The views of a scene show one set of named points, each view turned or mirrored, and shifted as a whole, with a little noise and some points left out.

Scene 1
View 1
K656: [ 36  -9 -25  -9 -33  -4   5 -31  10  -2  21   7   4  -7 -14]
K890: [ 30 -30 -26   3 -29   9   4 -21  26   7  -4   8 -15 -19   3]
K47: [ 46  23 -22  -8 -21  -8 -13  -5  25   4  15   2  -1 -20 -13]
K414: [ 39  16 -23   9 -13  11 -20  19  56  12 -20   1 -26 -40   8]
K672: [ 21 -34 -32   2 -30   0   6 -32  21   7   0   6  -9 -13  -1]
K413: [ 53   7 -10 -13 -28  11 -10  26  40 -10   6  -2 -24 -30   4]
K504: [ 29 -16 -35  -9 -37 -14   9 -53  -4   5  33   7  15   3 -17]
K563: [ 38 -25 -30 -19 -45 -14  17 -59 -17  -5  44  10  20  13 -20]
K405: [ 58 -33 -12 -28 -54  11  11 -11   4 -26  42   7  -5  -1  -8]
K255: [ 44   2 -29 -16 -32 -15   3 -43  -1   0  37   6  14   4 -17]
K59: [ 31   5 -29   2 -20  -4  -9 -15  31  10   1   2  -9 -24  -4]
K690: [ 58   5 -12 -25 -42   0  -1  -1  10 -10  37   2  -2 -11 -11]
View 2
K59: [-21  15 -34  -1   3  15   2  34   5 -12 -14   0  16   1   8]
K47: [-28   6 -15  -2   5  24  -6  31  -7  -1 -12  -5  17   7   1]
K890: [ -6  14 -46  -2 -11   4  24  22  18 -14 -26   8  -3  -5  16]
K672: [-10  25 -43  -3  -6  -7  25  21  24 -11 -25  -2  -9  -8  21]
K414: [-12   1 -61  -4 -11  30 -12  50  -8 -18   5  33  38  -3   0]
K504: [-27  30  -3   4  14  -2  28  13  18   2 -41 -36 -21   6  19]
K405: [ -8 -15 -11 -10 -25  26  42  11   2  13 -52 -19 -23   6  10]
K413: [-12  -2 -49  -6 -13  27  -2  42  -4 -11 -10  21  23  -3   5]
K563: [-26  22   9   1   9  -3  39   5  15   6 -51 -44 -32   8  16]
K690: [-23 -10  -6  -4 -12  35  18  21 -13   8 -33 -15   0  12   1]
K255: [-31  16   6   1   6  11  20  17   1   7 -34 -30 -10   9  10]
K656: [-22  18 -16  -3   2   7  18  20   9  -2 -30 -18  -7   7  14]
View 3
K690: [ -8 -27   2   4   5  40  13  21  14  -3   3 -37   3 -20  18]
K414: [-55 -21   0 -15  43   9  16 -21  14 -34  13 -65  17  24 -12]
K656: [ -9  -6   0  -3   9  16  14  10  -4   5 -12  -6   5  -9   9]
K563: [ 16  -1   2   7 -10  24  13  24 -10  27 -24  25   2 -26  20]
K47: [-15 -22   5  -6  27  23   6  13   2  -9  -5 -40   1  -3 -11]
K59: [-28 -15   1  -8  35   9  11  -2  -1  -7  -5 -24   9  10  -9]
K672: [-22   4 -10  -4  13   4  24 -15  -2   1 -10   9  15   9  12]
K405: [ -5 -11  -5  10 -16  42  25  10  16   3   4 -17  13 -30  46]
K890: [-23  -2 -11   3   4  22  28 -10  11  -1   3  -9  16  -3  28]
K413: [-37 -22  -6  -6  20  33  19  -4  26 -23  17 -63  17   2   8]
K255: [  5 -13   6   5   7  25   8  27  -7  17 -18  -6  -2 -19   5]
K504: [  6  -6   3   3   6  16  14  19 -12  22 -23  17   0 -15  10]
View 4
K47: [  5   7  18  -5 -13 -15 -21   0   9  -2  11  25   5 -14  -1]
K563: [ 31  21   5  11   0  -4 -33   7  28  -7  15 -10  -4   1 -40]
K890: [ -1  -5  24   2  -8   7  11  -7  25   2   1  10  29 -22  13]
K405: [ 18 -21  41   8   0 -18 -41   9  53   9   4  17  21  -5 -20]
K413: [-20 -26  47 -12 -16 -24 -17   2  17  12   1  55  30 -31  31]
K690: [  3 -11  34  -5 -11 -28 -41   9  22  10  10  40   8 -12  -5]
K656: [ 11   7  14   0  -7  -5 -15   0  15  -4  10  11  10 -11 -10]
K59: [ -8   6  16 -13 -17  -5   2  -7  -2  -2   6  28  13 -26  19]
K672: [  6   3  17   3  -5   7  10  -8  26  -2   5  -5  21 -20   4]
View 5
K59: [  2   9 -15  33  -9   4 -14  -3  40  14 -18 -38  -1 -28  -9]
K413: [ 14  11  -1  37   3  22   7  23  30 -13 -19 -54  17 -40  13]
K255: [-17  -6   1   4 -33   0 -33  16  52   7 -21 -17  17 -11 -27]
K656: [-10  -2   1  16 -25  10 -15  12  47  15 -26 -22  12 -13 -21]
K672: [ -9  -1  -4  42 -14  18  -8   6  56  36 -38 -10  -1 -20 -19]
K405: [ -6 -10  21  14 -21  33  -6  47  49   1 -37 -13  41 -11 -10]
K414: [ 21  22 -25  55  12  11   9  -5  33  -5 -12 -63  -9 -49  11]
K504: [-22  -7   4   3 -37   3 -32  14  58  25 -29  -1  13  -4 -34]
K690: [ -7  -6  20   0 -23  25 -15  52  39 -22 -23 -26  44 -15  -3]
K47: [  2   7  -9  15 -16   2 -22   8  35  -7 -12 -46  12 -29  -8]

In a view up to two points have been moved. Name them for each view, in the order of its rows, or write -.
view 1 => -
view 2 => K413
view 3 => K890
view 4 => K47
view 5 => K690
